A landscape with many valleys, sampled at points; each row gives a point and its height.
A ball rolls from a point to the lowest of its 2 nearest points, and stops where none of them is lower. Distance is the straight distance between rows; heights are no part of it.
gebiz: | -16 |   8 | -19 |  23 |  12 |   3 |  -9 | -11 | -15 |   0 | -20 |  20 | -23 |  13 |   3 |  18 | -12 |   6 | -10 |   3 |  -8 |   5 |   1 |  -8 | -11 |   2 |   8 |  19 |  -5 |  -1 |  -2 | -12 |  -4 |  -4 |  10 |  h=382
kide: |  11 |   0 | -17 |  -1 |   5 |  18 |  -3 |  -1 | -25 |  -4 |   2 |  27 |  -9 |  -2 |  -4 |  19 | -37 |  20 |  17 |  -8 |  -3 | -11 |  23 | -21 | -32 |  -7 |  -2 |  12 |  13 |  -4 |  -9 | -20 |   4 |  -1 |  -3 |  h=778
Ruma: |  -3 |  34 | -33 |  17 |  18 |  11 | -15 |  -7 |  13 | -24 |  18 |   8 | -18 |  11 |   6 |   7 |  16 | -20 | -10 |  -3 |   6 |   4 |  12 | -11 |  -5 |  19 |  13 |  -1 | -19 |  -5 |  -5 | -19 |  19 |  -6 |   5 |  h=746
tedit: |  10 |   8 |  -4 |   1 |   2 |  -2 |  -3 |  34 |  23 |  -9 |  10 |   6 |   7 |  -2 |  -3 |  10 |  28 | -17 |   2 |   6 | -12 |   0 |  26 | -16 |  11 |  12 |  22 | -29 | -32 |   4 |  17 |   4 |  -8 |  12 |  -4 |  h=531
Noda: |  13 | -14 |   7 |   9 |   7 |   7 |  14 |  23 |   8 |   0 |   4 |   5 |   3 |   6 |   7 |  -3 |  35 | -12 |  -6 |   0 | -26 |  -1 |   4 | -26 |   6 |  17 |   7 | -14 |  -8 |  -5 |  12 |   9 | -22 |  -4 |  -5 |  h=491
suba: |   8 | -14 |  13 | -15 |   4 |  -1 |  27 |   7 |  -7 |  17 |   1 |  -4 |   7 |  -4 |   5 |  -6 |  21 |  21 |  11 |  -2 |  -3 | -11 |  12 |   7 |  -4 |  -9 | -11 | -17 |  32 |   6 | -13 |  -6 |   3 | -11 |  -9 |  h=506
vodo: |  18 | -17 |  30 |   1 |  -4 |   5 |   6 | -21 | -18 |  13 | -10 |   7 |  23 |  -5 |  10 | -15 |  28 |  30 |   2 |   6 | -11 |   4 |  13 |   9 |  26 |  16 | -11 |   3 |  39 |  22 |   9 |  -6 | -12 |   1 |  -9 |  h=127
rafak: | -11 |   9 |  -6 | -11 |  -8 |  24 |   5 | -15 | -44 |  20 | -20 |  19 |  -3 |  -3 |  10 |  -4 | -14 |  17 | -15 | -15 |   9 | -15 |  -6 |  -2 |  -3 | -19 | -25 |  16 |  14 |  -7 | -21 | -14 | -10 |   8 | -10 |  h=376
zupu: | -10 |  12 |   4 |   4 | -10 |   6 | -19 |   5 |  15 |  22 | -17 |   2 |   7 |   7 |  -3 |   6 |  33 |   7 | -11 |   6 |  -9 |  17 |  19 |  -5 |  16 |  -6 |  20 |  10 |   8 |  -2 | -22 |  -8 |  10 |   1 |  -1 |  h=600
tivug: | -22 |  -8 |   4 |  -1 | -26 |  22 | -28 | -21 |   6 |   4 |   1 |  -8 |  -6 |   7 |   3 |  -7 | -18 |  -3 |  -2 |  -3 |  15 |  26 |  -5 |  18 |  -4 |   7 |  -5 |  13 |  -5 | -17 |  -5 |  -9 |  20 |   6 |  16 |  h=423
buzi: | -27 |  24 |  -9 |  -1 |   0 |   3 | -25 | -23 |  -1 |  27 |  -3 | -10 |   7 |   4 |   6 | -22 | -19 |   3 | -28 | -16 |  18 |  -6 |  -8 |   0 |  14 | -30 |  18 |  31 |   0 | -17 | -43 | -19 |  19 | -14 |  13 |  h=602
zifak: |  -1 |  -7 |  16 | -21 | -25 |  15 |  -3 |  11 |  -6 |   6 |  13 |   8 |  24 |  -6 |  12 |  -4 |   1 | -10 |  -1 |   5 |  19 |  -5 |   7 |  20 |  11 |   6 | -10 | -15 | -27 |   9 |  15 |  -2 | -13 |  12 | -20 |  h=385
bap: | -29 |  15 |  14 | -13 | -20 |  10 |  -2 | -24 | -15 |   7 | -24 |  -2 |  -3 | -14 |   7 |   1 | -16 |   5 |  -2 |   1 |  29 |   4 |  -4 |  30 |   7 |   4 | -20 |  13 |  11 |  17 |  -7 |   2 |   5 |   5 |   6 |  h=271
kan: |  12 |   3 | -16 |   8 |  27 | -21 |  18 |   8 |  12 |  -2 |  10 | -17 | -13 |  16 | -10 |  -4 |  29 |   0 |  -6 |   4 | -15 | -17 | -17 | -14 |  -2 | -14 |   3 |  -5 |  19 |  -9 | -19 |  16 |   0 | -22 |  -3 |  h=359
gure: |   7 |   4 |  -4 |  -5 |  -6 |  -2 |  -3 |  33 |  24 |  18 |  -3 |  -4 |  14 |   3 |  -7 |   9 |  29 |  -7 |   4 |  14 | -21 |   5 |  27 | -16 |  10 |  -4 |  28 |  -5 |  -6 |  -8 | -14 |   2 |   1 |   4 |  -2 |  h=567
Nodo: |   2 |  -1 |  14 |  22 |   1 |  16 | -13 | -11 |   9 | -11 |  -2 |  -6 |   2 |   1 |   9 |  -9 |  18 |   5 |   0 |   3 |  15 |  27 |   2 |  21 |   3 |  26 |   5 |  -3 |   5 |   7 |  10 |  -5 |   8 |   0 |  -1 |  h=464
Bepon: |  15 | -23 |   6 | -12 |   5 |  -9 |  36 |   8 |  -2 |  -6 |  20 | -21 |   7 |  -7 |   4 |  -7 |  -4 |   2 |  11 |  -8 |  10 |  -7 | -18 |  19 |  -7 |   0 | -21 | -30 |  11 |  -5 |  14 |  13 |   1 |  -2 |  -2 |  h=613
zeli: |  -6 |  11 |   1 |  -2 |  12 | -28 |   6 |  20 |  10 | -24 |  -2 |  11 | -22 |  -5 | -16 |   2 | -14 | -19 |   3 |  -6 | -25 |   1 |  -6 | -16 | -11 |   6 |  -7 | -24 | -38 |  26 |  33 |  14 |  -5 |  13 |  14 |  h=581
Vuzu: |  14 | -22 |  13 |  -2 |  10 |  -1 |   5 |  42 |  12 |   2 |  28 | -10 |  11 |  15 |  -5 |  -7 |  14 |   4 |   1 |  -5 | -19 | -14 |  -2 | -25 |   6 |   1 |  15 | -24 | -10 | -11 |   9 |   1 | -17 |   8 |  -7 |  h=450
Benu: |  29 | -11 |   4 |  -5 |   1 | -17 |  14 |   4 |  23 | -12 |  -3 | -14 |  20 | -21 | -10 | -14 |  33 | -42 |  -3 |  22 | -18 |   9 |  -2 |  -6 |  23 |  11 |  -1 |  -6 |   2 |  12 |  12 |  43 |  -3 | -10 | -12 |  h=639
nuv: |  -2 |  -2 | -15 |  19 |  -2 |   4 | -42 |  -4 |  -6 |   9 |  -3 |  14 |  -6 |  19 |  -9 |   9 | -18 |  20 |  -4 |   0 | -18 |   1 |   5 | -23 |   1 | -13 |  11 |  25 |   3 | -12 | -12 | -17 |  -3 |  -1 |   2 |  h=451
zetu: |   4 |   8 |  -7 |  -8 |  15 |  12 |  24 |  18 |  -7 |   6 |  20 |   7 |   2 |   7 |  11 |  -9 |  30 |   3 |  -2 | -11 |   7 | -14 |  15 |  -9 | -11 | -10 |  -2 | -24 |  10 |  -7 | -15 | -10 |  11 |  -9 | -19 |  h=562
Bogu: | -11 |   9 | -18 |  -4 | -18 |  14 | -39 |  -9 |   8 |  -9 |  16 |   0 | -10 |  12 |  -2 |  -2 | -11 | -20 |  -7 |  11 |  -9 |  18 |   5 |  -7 |   2 |   4 |   6 |   8 | -25 | -11 |  -7 | -13 |  26 |  14 |  13 |  h=495
zin: |  -5 |  -3 |  23 |   9 |   9 | -30 |  26 |  13 |   8 |  14 | -19 |  -6 |  10 | -12 |  10 |  22 |  20 |  13 |  10 |  -2 |   9 |  12 |   6 |  13 |  -5 |  -2 |  17 | -17 |  18 |  18 |  13 |   6 |  -5 |  -5 |  11 |  h=300
vev: | -21 |  -4 |   0 | -20 |  -1 |   5 |  14 |  16 | -19 |  -3 |  14 |  17 |  -6 |   0 |   7 |   9 | -29 |   3 |   5 | -12 |  20 | -25 |   2 |  -1 | -24 | -11 | -12 | -16 | -23 |   1 |  11 | -12 | -17 |   9 |  -2 |  h=526
Keki: |  11 | -17 |   0 |   4 |   7 |  10 |   2 |  12 |   5 | -26 |  11 |  -1 | -22 |   4 |  -9 | -19 |  -7 | -17 |   4 |   0 | -33 |  14 | -11 | -19 |  -9 |  24 | -13 | -19 | -12 |   2 |  24 |  12 |   4 |   6 |   5 |  h=668
rabap: | -15 |   2 | -18 |   6 |   1 |   9 |   6 | -23 | -24 |  18 | -17 |   7 | -17 |   8 |   7 | -17 |   6 |  -5 | -23 | -11 | -16 |  19 | -16 | -10 |   2 |  -7 | -14 |  22 |   9 | -17 | -25 | -10 |  13 |  -5 |   9 |  h=683
Beked: |   5 | -37 |  16 | -15 | -21 |   6 |  -2 |  14 |  25 |   6 |  11 | -33 |  11 |  -2 | -17 | -21 |   8 | -25 |   2 |   3 | -28 |  11 | -25 | -16 |  17 |  12 |  -8 |   4 |   2 | -23 |   2 |  28 |  -7 |  10 |  10 |  h=301
sogot: | -33 |  22 |   7 |   5 |  -6 |  15 | -27 | -25 |  -4 |  13 | -16 |  10 |  -1 |  -8 |   9 |   1 | -11 |  13 |  -4 | -16 |  24 |  14 |  28 |  -5 |  -4 |  -5 |  14 |  23 |  11 |   5 | -32 | -23 |  27 | -12 |  15 |  h=227
Sino: | -22 |  32 |   5 | -15 |  -6 |   0 |  12 | -13 | -13 |   4 | -16 |  -2 |   1 |  -8 |  13 |   0 |   5 | -14 | -10 |  -3 |  34 |  -8 |  -9 |  26 |   8 |  -2 | -19 |  -4 |  -6 |  20 |  -9 |   6 |   1 |   7 | -10 |  h=180
rona: |  23 | -15 |   3 |  12 |  27 | -13 |  22 |  10 |  -5 | -19 |  12 |   9 |  -3 |   2 |   8 |   9 |  -1 |  13 |  15 |   2 |  -7 |  -6 |   5 |  -1 | -15 |  21 |   3 | -18 |  11 |  11 |  33 |  -3 | -12 |  -3 |  -3 |  h=131
Daz: |   0 |   1 |   4 |  -7 | -21 |  26 | -21 |  -5 |  -4 |  12 |   1 |  10 |   9 |  -4 |  -4 |   0 |  11 |  14 |   7 |   0 |   3 |  22 |  26 |   5 |  -4 |   2 |  -3 |   6 |  18 |   7 | -14 | -18 |  19 |   5 |  -3 |  h=646
Zul: |   6 | -28 |  36 |   7 |  -9 | -13 |  14 | -13 |  17 |   6 | -19 | -31 |  12 |  -8 |   0 | -10 |  28 | -10 |   1 |  14 | -12 |  27 | -17 |   8 |  15 |  15 |  -7 |   2 |  23 |   6 |  11 |  34 |  -9 |  -6 |  13 |  h=381
vis: |  -9 | -18 |  30 |   8 | -21 |   5 |  -7 | -10 |  11 |  11 | -24 | -11 |   9 |  -8 |   4 |  -4 |   8 |   0 |   0 |   8 |  -4 |  34 |  -8 |  18 |  19 |  18 |  -5 |   6 |  17 |  12 |  13 |   7 |  -5 |   3 |   7 |  h=417
vedo: |   1 | -14 |  14 | -21 | -37 |  -5 |  -2 |  20 |  27 |   9 |   8 | -34 |  28 |  -7 | -15 | -12 |   2 | -26 |  -2 |   7 |   2 |   7 | -26 |  12 |  25 |  -9 |  -2 |  -1 |  -8 | -13 |   4 |  24 |   1 |  12 |  -5 |  h=239
suv: | -18 |   2 | -13 |  13 |  -5 |   2 | -13 | -27 | -21 |  25 | -14 |   4 |  -8 |  10 |  -2 | -10 | -31 |   9 | -23 | -14 |   2 |   2 | -25 |  -6 |   8 | -28 |   0 |  31 |  -1 | -31 | -24 | -13 |   3 |  -8 |  15 |  h=645
loz: |  15 | -24 | -11 |  17 |  11 |  15 |  -6 |   0 | -21 |   4 |   5 |  28 |  -2 |   8 |  -1 |   1 |  -3 |  35 |   7 | -11 | -15 |  -4 |  19 | -30 | -23 | -11 |   3 |   9 |  24 | -17 | -13 | -24 |  -9 |  -9 |  -9 |  h=816
kifes: | -11 |   1 |  -5 |   9 | -12 |   7 | -50 |   7 |   8 |  -1 |  12 |   2 |  -7 |  25 | -11 |   2 | -19 |   8 |  -9 |   6 | -21 |  -3 |   6 | -23 |   5 | -10 |  15 |  16 | -29 | -15 |  -8 | -16 |   1 |  17 |  13 |  h=507
konin: |   1 | -27 |  11 |  23 |   8 |  20 |  10 | -11 | -29 |   7 | -17 |  27 |   1 |   7 |  17 |   5 |  -6 |  33 |  -6 |  -8 |  -3 |  -6 |   4 | -11 | -17 |  -7 |   0 |   3 |  17 |  -6 |   9 | -22 | -28 |  -5 |  -3 |  h=844
bim: | -13 |  31 | -14 |   2 |  16 | -29 | -10 |  29 |  16 |  -5 |   8 |   0 | -13 |  17 | -11 |  15 |  -5 |  -4 |  -5 |  -3 |   0 | -27 |  -5 | -15 |   5 | -17 |  22 |  -9 | -28 |   4 |   3 |  -2 |  -4 |   3 |   5 |  h=709
gis: |  16 |   8 | -26 |  28 |  32 |  -8 |   1 |   2 |   6 | -21 |  11 |  -5 | -26 |  17 | -11 |  -4 |  16 |   5 |  -9 |  -1 | -15 | -10 | -15 | -17 |   1 |   6 |   6 |   4 |  12 | -11 |   0 |   4 |   0 | -18 |  -4 |  h=312
Kam: |  -3 | -27 |   5 | -28 | -21 |   3 |  27 |  13 |  12 |  27 |   6 | -26 |   7 |   4 | -12 | -14 |  13 |   4 |  10 |  -2 | -18 |  -4 |  -7 |  -9 |   6 | -34 | -12 |   3 |  22 | -20 | -25 |  13 |   2 |  -5 |   6 |  h=386
tuz: | -23 |  31 |   0 | -27 | -11 | -18 |   7 |  -7 |   6 |  10 |  -9 | -19 |   3 |  -5 |   4 |   6 |  -7 | -20 | -12 |   2 |  28 |  -3 | -27 |  21 |  10 | -21 | -10 |   7 |  -7 |   6 | -19 |   9 |  13 |   4 |   1 |  h=79
dev: |   7 |   2 |  -2 |  -9 |   3 | -31 |  12 |  27 |  19 | -23 |   1 | -14 |  -7 | -10 | -25 |  -5 |  -4 | -40 |   0 |   1 | -34 |   5 | -20 | -25 |   2 |   4 |  -8 | -22 | -28 |  13 |  22 |  30 |   4 |  11 |   5 |  h=604
Rimi: | -21 |  16 |   7 |  26 |  10 |  10 | -18 | -22 |  -5 |   5 | -17 |  11 | -13 |  -1 |  10 |  12 | -15 |  12 |  -3 | -13 |  26 |   9 |  13 |  -1 | -18 |   4 |  20 |  21 |   1 |  -1 | -14 | -15 |   9 | -12 |  12 |  h=311
paba: |  -4 | -10 |  -7 |  20 |  29 |  -2 |  28 |  -6 | -15 |   3 |  -9 |  -6 | -13 |   4 |   5 | -10 | -15 |  15 | -11 | -25 |   6 | -16 | -15 |  -9 | -18 | -20 |   8 | -20 |   8 | -31 | -27 |  -7 |   4 | -30 |   7 |  h=643
nis: |  -8 |   9 |   3 | -23 | -23 | -24 |  -8 |   7 |  22 |   3 |   7 | -23 |  14 |  -6 |  -9 |   2 | -13 | -22 |   6 |  12 |  18 |  -5 | -25 |  23 |  12 | -18 |  -5 |  -3 | -19 |  -1 |   2 |  19 |   6 |  10 |  -2 |  h=174
ges: |  12 | -14 |   8 |  -7 |   1 | -25 |  17 |  22 |  24 | -15 |  -3 | -22 |  21 | -20 | -15 | -14 |  11 | -55 |  -3 |   6 | -13 |   4 | -14 | -28 |  13 |   7 |  -7 | -14 | -24 |   3 |  16 |  47 |  -6 |   7 |  -3 |  h=622
lok: |  26 |   7 |  -7 |   6 |   3 | -11 |  -1 |   0 |  26 |  -9 |  -2 |  -5 |   7 |  -7 |  -5 |  -1 |  51 | -11 |  -3 |  19 | -17 |  10 |  11 |   6 |  29 |  17 |  10 |   1 |  11 |   9 |   5 |  19 |  -2 | -11 | -16 |  h=659
vav: |   8 | -13 |  -5 | -13 |  -7 |  -2 |  16 |  -3 |   5 |  -4 |  12 | -20 |  -3 |  -8 |  -6 |  -6 | -18 |   0 |  15 |   0 |  10 |   4 | -17 |  22 | -10 |   0 | -19 |  -9 |  22 |  -9 |   1 |  11 |  20 |   1 |   2 |  h=644
Vefes: |  15 | -12 |  -4 |   2 | -16 |  27 | -32 | -11 |  -8 |  -4 |  10 |  20 |  15 |  -3 |  -5 |  14 |  -8 |  20 |  22 |  -3 |   6 |  17 |  37 |  -4 | -19 |  13 |  -5 |  21 |  14 |  11 | -10 | -20 |   8 |   6 |  -9 |  h=689
rugof: | -24 |  25 | -20 |  -4 |  -9 |   9 | -40 | -18 |   3 |  12 |  10 |  -5 |   0 |  12 |   9 |  -6 | -10 | -17 | -20 |   1 |   3 |   5 |   5 |  -1 |   4 | -11 |  18 |  25 | -18 | -15 | -29 | -20 |  26 |   1 |  14 |  h=551
niz: | -13 |   9 |  -5 |  -1 |  12 | -23 |   8 |   8 | -10 | -24 |   0 |   6 | -22 |  -7 |   0 |  15 | -27 |  -8 |  12 |  -1 |   3 |  -9 |  -8 |   5 | -21 |   6 | -10 | -15 | -31 |  19 |  30 |   7 |  -9 |   8 |  14 |  h=553
Tavu: |  15 |   4 | -23 |   4 |  14 |  12 |   7 | -18 | -33 |  -8 |   1 |  10 | -24 |  -8 |  -4 |  -1 | -25 |  12 |   5 | -11 |  -3 |  -3 |   5 | -16 | -27 |  -7 | -13 |  19 |  28 | -17 | -23 |  -5 |  18 |  -6 |   1 |  h=763
feran: |  -5 |  29 | -33 |   9 |   8 |  21 | -36 |  -8 |  -2 | -24 |  26 |  24 |  -8 |  19 |   3 |   5 |  -2 |  -5 | -14 | -13 |   0 | -13 |  22 | -32 |  -8 |   2 |  12 |  14 | -28 |  -9 | -15 | -31 |  11 |  -1 |   5 |  h=781
Fesu: | -14 |  15 |   1 |  20 |  12 |  -5 |   2 | -13 |   1 | -15 | -13 |   8 | -13 |  -3 |  12 |  16 |  -2 |  -7 |   5 |   5 |  23 |  16 |   1 |  23 | -12 |  23 |   5 |   1 | -11 |  14 |  17 |   2 |  -4 |  -3 |   9 |  h=509
mirik: |  15 | -23 |  24 |   5 |   5 | -37 |  42 |   0 |  -1 |   6 | -20 | -15 |  10 | -11 |  13 |  18 |  12 |   2 |  17 |   2 | -15 |   8 |  -1 |   5 |  -4 |   2 |  -4 | -16 |  18 |  14 |  18 |  21 | -15 |  -5 |  13 |  h=289
bos: | -17 | -11 |  -1 |  20 |  11 |  -5 |  -5 |  -2 |   5 |   3 |   1 |  -5 |  -9 |  11 |  -9 |  -3 | -41 |  21 |  -4 | -20 |  12 | -11 | -17 |  -5 | -15 | -20 |  18 |  -6 |  -5 | -27 |  -9 | -10 |  -1 | -18 |  15 |  h=675
Noka: | -10 |   2 |  -5 | -18 |  -5 |  22 |  22 |  -4 | -34 |   7 |  -4 |  17 |  -2 |  -1 |  14 |   4 | -16 |   3 |  -6 |  -8 |  12 | -18 |  -7 |   9 | -13 | -13 | -27 |  -4 |  -1 |  -3 |  -3 |  -6 | -10 |   7 | -13 |  h=455
vapig: | -16 |  -3 |  -5 |   6 |  17 |  16 |  26 |   5 | -10 |   9 |   5 |   2 |  -4 |   9 |  16 | -14 |   9 |   3 | -13 | -21 |   9 |  -6 |  -2 | -10 | -17 | -16 |  -1 | -24 |  -3 | -22 | -19 | -14 |  12 | -15 |  -3 |  h=607
rav: |  24 | -16 |  31 |  -6 |  -7 |   2 |   4 |   4 |   5 |   9 |   7 |  12 |  38 |  -9 |  16 |  -4 |  21 |  -2 |  -2 |   3 |  -2 |  -5 |  13 |  13 |  24 |  22 |  11 | -14 | -17 |  16 |  32 |  -1 | -26 |  11 | -20 |  h=307
duz: |  11 | -31 |  13 |  -3 | -11 |  -4 |   7 |   0 |  17 |   4 | -11 | -18 |  -4 |  -5 | -16 |  -7 |  12 | -21 |   2 |  18 | -36 |  23 | -20 | -15 |   7 |  13 |  -6 |  15 |  12 |  -9 |   2 |  30 |  -4 |  -3 |  14 |  h=344
fug: |  -3 |   5 |  -7 |   1 |   2 |  15 | -18 |  -5 |  -3 | -37 |  11 |  10 | -32 |   9 | -11 | -16 | -34 | -13 |  -1 |   1 | -14 |   8 | -13 |  -6 | -17 |  19 | -19 |  -5 | -30 |  14 |  24 |  -6 |   6 |  16 |   3 |  h=628
vid: | -10 |  -8 |  -4 | -23 | -25 |   2 |   2 |   8 |  24 |  19 |  -8 | -20 |   7 |   1 | -18 |   0 |  -3 |   5 |  10 |   7 |  -7 |  12 |  -4 |   8 |   5 | -30 |   3 |  18 |  20 | -16 | -19 |  -1 |  20 |   3 |  12 |  h=314
Kup: | -27 |   7 |   6 |   7 |   9 |  -6 | -12 |  -8 |  -8 | -31 |   7 |  10 | -33 |   7 |   0 |   1 | -34 |  -4 |   4 |  -1 |  10 | -10 |  -8 |   1 | -23 |  19 |  -6 |   0 | -40 |  14 |  26 |  -7 | -15 |   8 |  12 |  h=586
Zof: | -11 |  16 |  11 |   1 |   2 | -29 |   2 |  14 |  13 |  11 |  -8 |   0 |   9 | -21 |   6 |  20 |  15 |   4 |  16 |   3 |  27 |   8 |  19 |  25 |  -2 |   1 |  25 | -11 |  -4 |  21 |  10 |   4 |   3 |   2 |   3 |  h=256
bifa: |  -1 |   8 |   9 |  -6 | -19 | -14 | -37 |  -4 |  19 |   6 | -10 |  -9 |   5 |  -6 |  -9 |  15 |  -7 |   1 |   7 |  25 |  12 |   5 |   3 |  27 |  13 |   3 |  16 |  19 |  -7 |   9 |   1 |   7 |  -2 |   5 |  -2 |  h=177
damol: |  13 |   2 | -15 |  18 |   9 |   8 |   1 |   2 |  12 | -31 |   3 |   6 | -18 |   1 |  -3 |  -9 |  17 | -24 |   1 |  15 | -16 |  26 |   0 |  -2 |   0 |  32 |  -1 | -10 | -15 |   3 |  18 |  14 |  14 |   1 |   2 |  h=694
vaba: | -16 |  18 | -12 |  -3 |   7 |  -8 | -14 |  17 |   5 |   9 |  17 |  -6 |  -1 |  18 |  -8 |   5 | -23 |  14 |   1 |  -7 |  18 | -35 |  -3 |  -9 |   2 | -31 |  21 |   3 | -21 |  -8 | -18 | -13 |  -7 |   1 |  -6 |  h=681
tubik: | -20 | -11 |   9 |   8 | -14 |  15 |  -3 | -27 | -18 |   7 | -28 |   0 | -13 |   1 |   8 |   6 | -25 |   7 |  -2 |  -2 |  12 |  17 | -10 |  22 |  -7 |   9 | -13 |  15 |   6 |   1 |   3 |  -2 |  -2 |   4 |  18 |  h=348
sosut: |  38 | -19 |  15 |   3 |  20 | -25 |  34 |  -3 |   1 |  -9 |   6 |   0 |  16 |  -9 |  19 |  -1 |  20 |   1 |  14 |   5 |  -7 |  -4 |   3 |  13 |   7 |  16 |  -4 | -20 |  11 |  18 |  34 |  14 | -13 |  -5 | -13 |  h=225
degu: | -22 |  15 |  -3 |  -6 |  -5 |  10 | -16 |   1 |  -1 |  27 |   5 |  -1 |  12 |  13 |   2 |  -6 | -17 |  16 |  -7 | -15 |  26 | -27 |   0 |   1 |   7 | -35 |  16 |  14 | -12 | -21 | -30 | -20 |  -2 |  -4 |  -4 |  h=647
guga: |  14 |  38 | -17 |  -5 |   8 |   1 |   7 |  -2 |  -7 |  -2 |  -5 |   6 |   9 | -11 |  -6 |   3 |  28 |   2 | -11 |  -1 |  15 | -20 |   8 |  12 |  19 |   3 |  -6 |   6 |  21 |  14 | -14 |   2 |   1 |  -5 | -27 |  h=704
tetub: |  15 |  24 | -23 |  16 |   2 |  11 | -22 |  -5 |  20 | -35 |   5 |   9 |  -5 |  -1 |  -5 |   0 |  20 | -20 |  -4 |  18 |   2 |  15 |  16 |   9 |   9 |  29 |   7 |  -3 | -23 |   5 |  14 |   4 |   7 |  -1 |  -4 |  h=716
zivi: |  26 |  -6 |  -7 |   4 |   5 |  26 |   3 |  -7 | -10 | -37 |  15 |  33 |  10 |  -1 |  10 | -11 |   0 |  -2 |   5 |  12 |  -1 |   1 |  15 |  -1 |  -9 |  27 |  -7 |  -7 | -11 |  17 |  40 | -15 | -19 |  13 | -18 |  h=535
ledu: |  13 |  -5 |  -3 |  -8 |  -7 |  15 |  -8 | -10 | -21 |  -4 |  -5 |  27 |   0 | -12 |   3 |  25 | -28 |  14 |  25 |   7 |   2 |   4 |  29 |   4 | -27 |  13 |  -8 |  11 |   9 |  15 |  12 | -15 |  -6 |   4 |  -4 |  h=735
boto: |  26 |  -4 | -17 |  19 |  29 |  -3 |   4 |   3 |  -8 | -24 |  10 |  10 | -13 |   9 |  -8 |   6 |  -7 |  23 |   4 |  -1 | -13 | -19 |   0 | -14 | -10 |  10 |  -2 |  -4 |  19 |   2 |  15 |  -7 |  -8 |  -5 | -11 |  h=232
Bino: | -10 |  -9 |   6 |  -8 | -22 | -16 | -14 |   7 |  19 |  17 | -19 | -10 |   3 |  -1 | -12 |  17 | -14 |   6 |   9 |  14 | -10 |  10 |  -7 |  17 |   4 | -12 |  12 |  16 |   9 |  -2 |   0 |   8 |  -4 |   3 |  10 |  h=244
Fov: |  12 |  -7 |  -5 |   7 |  16 | -16 |  11 |  23 |   6 |   3 |  16 | -19 |   5 |  13 | -13 |   1 |   4 |  10 |  -1 |  -1 |  -6 | -23 | -22 |  -9 |   8 | -17 |   1 | -13 |   7 |  -5 |  -2 |   7 | -15 |  -6 | -12 |  h=402
bif: |   7 |  29 |  -5 |  11 |  15 | -10 |  11 |  -9 |  12 |  -8 | -15 | -12 |  -5 |  -6 |  -5 |  -1 |  42 |  -2 | -11 |   5 |   9 |   5 |  -2 |  15 |  18 |   7 |   2 |   2 |  29 |  14 | -11 |   9 |   9 | -16 | -10 |  h=682
Pulud: |   3 |  30 | -27 |  -1 |  18 |  15 |   9 | -14 | -27 |  -2 |   6 |   8 | -22 |  -8 |   3 |  -1 | -36 |  -6 |  -8 | -17 |  11 | -17 |  -1 | -15 | -14 | -11 |  -1 |  22 |   9 | -18 | -31 |  -5 |  28 |  -5 |   2 |  h=726
Dat: |  -7 |   4 |  15 |  -5 | -15 | -37 | -24 |  13 |  19 |   9 |   1 |  -3 |  16 | -21 |  -2 |  19 |   8 |   0 |  22 |  19 |  21 |   0 |  14 |  27 |  11 |   3 |  27 |   4 | -28 |  19 |  20 |  15 | -10 |   6 |   5 |  h=204
nenik: |  -3 |  13 | -20 | -14 |   9 |  -1 |  13 |   1 |  -9 |   0 |   8 | -10 | -15 |   2 |  -3 |  -3 | -29 |  -7 |   1 |  -7 |  12 | -14 | -20 |   6 | -10 | -17 | -12 |   1 |   7 | -16 | -19 |  -1 |  27 |   0 |   1 |  h=684
timi: |  -8 | -17 |   8 |  -9 |  -1 | -14 |  29 |   8 | -16 |   2 |  11 | -12 |   5 |  -1 |   9 |   9 | -30 |  14 |   7 | -21 |  25 | -24 | -17 |  23 | -12 | -17 | -13 | -23 |  -5 |  -4 |  15 |   4 | -16 |   6 |   2 |  h=577
gos: |  18 | -24 |  17 | -32 | -12 |  -4 |  34 |  -8 |  -8 |  21 |   1 | -15 |  15 |  -8 |  -2 | -10 |  22 |   2 |  10 |   8 | -24 |  -9 |  -6 |  -1 |  12 | -18 | -30 |  -5 |  32 |   3 | -18 |  22 |  -8 |  -3 |  -5 |  h=446
vuki: |   5 |  -9 |  10 | -14 | -18 |  18 | -17 |   0 |  -5 | -15 |  20 |  20 |  12 |  -3 |  11 |   2 |  -8 |  -3 |  10 |  10 |  15 |   2 |  24 |  11 | -12 |  22 |  -4 | -11 | -32 |  12 |  26 | -13 | -11 |  15 | -10 |  h=457
belu: |   1 |   2 |  12 |  -2 |  -3 |  16 |  10 | -21 | -42 |   8 | -27 |  13 |   8 | -10 |  10 | -10 |  11 |  24 | -10 |  -5 |   5 |  -6 |  -3 |  14 |  18 |  -2 | -28 |   6 |  37 |  16 |  -6 |  -7 | -14 |   7 | -13 |  h=260
tem: |  35 | -18 |  30 |  -2 |   1 | -12 |  14 |  -7 |   7 |  20 |  -4 |   6 |  34 |  -4 |  10 |  -1 |  38 |  17 |   3 |  11 | -20 |  -3 |  17 |   6 |  33 |  18 |  11 |   1 |  21 |  22 |  23 |   0 | -19 |  -3 | -21 |  h=230

Where does a ball stop that starts at each point below?
Ruma -> niz
zupu -> rona
Nodo -> tuz
bim -> rona
Pulud -> vodo
bos -> bifa
bif -> niz

Call two points neighbours if one is among the 2 nearest of the other. Go from one point of each pair to the other, from neighbour to neighbour, staying as low as possible. Name the highest point that can't be avoided.
sogot and tuz -> kifes
vodo and bifa -> zivi
rona and bifa -> zin
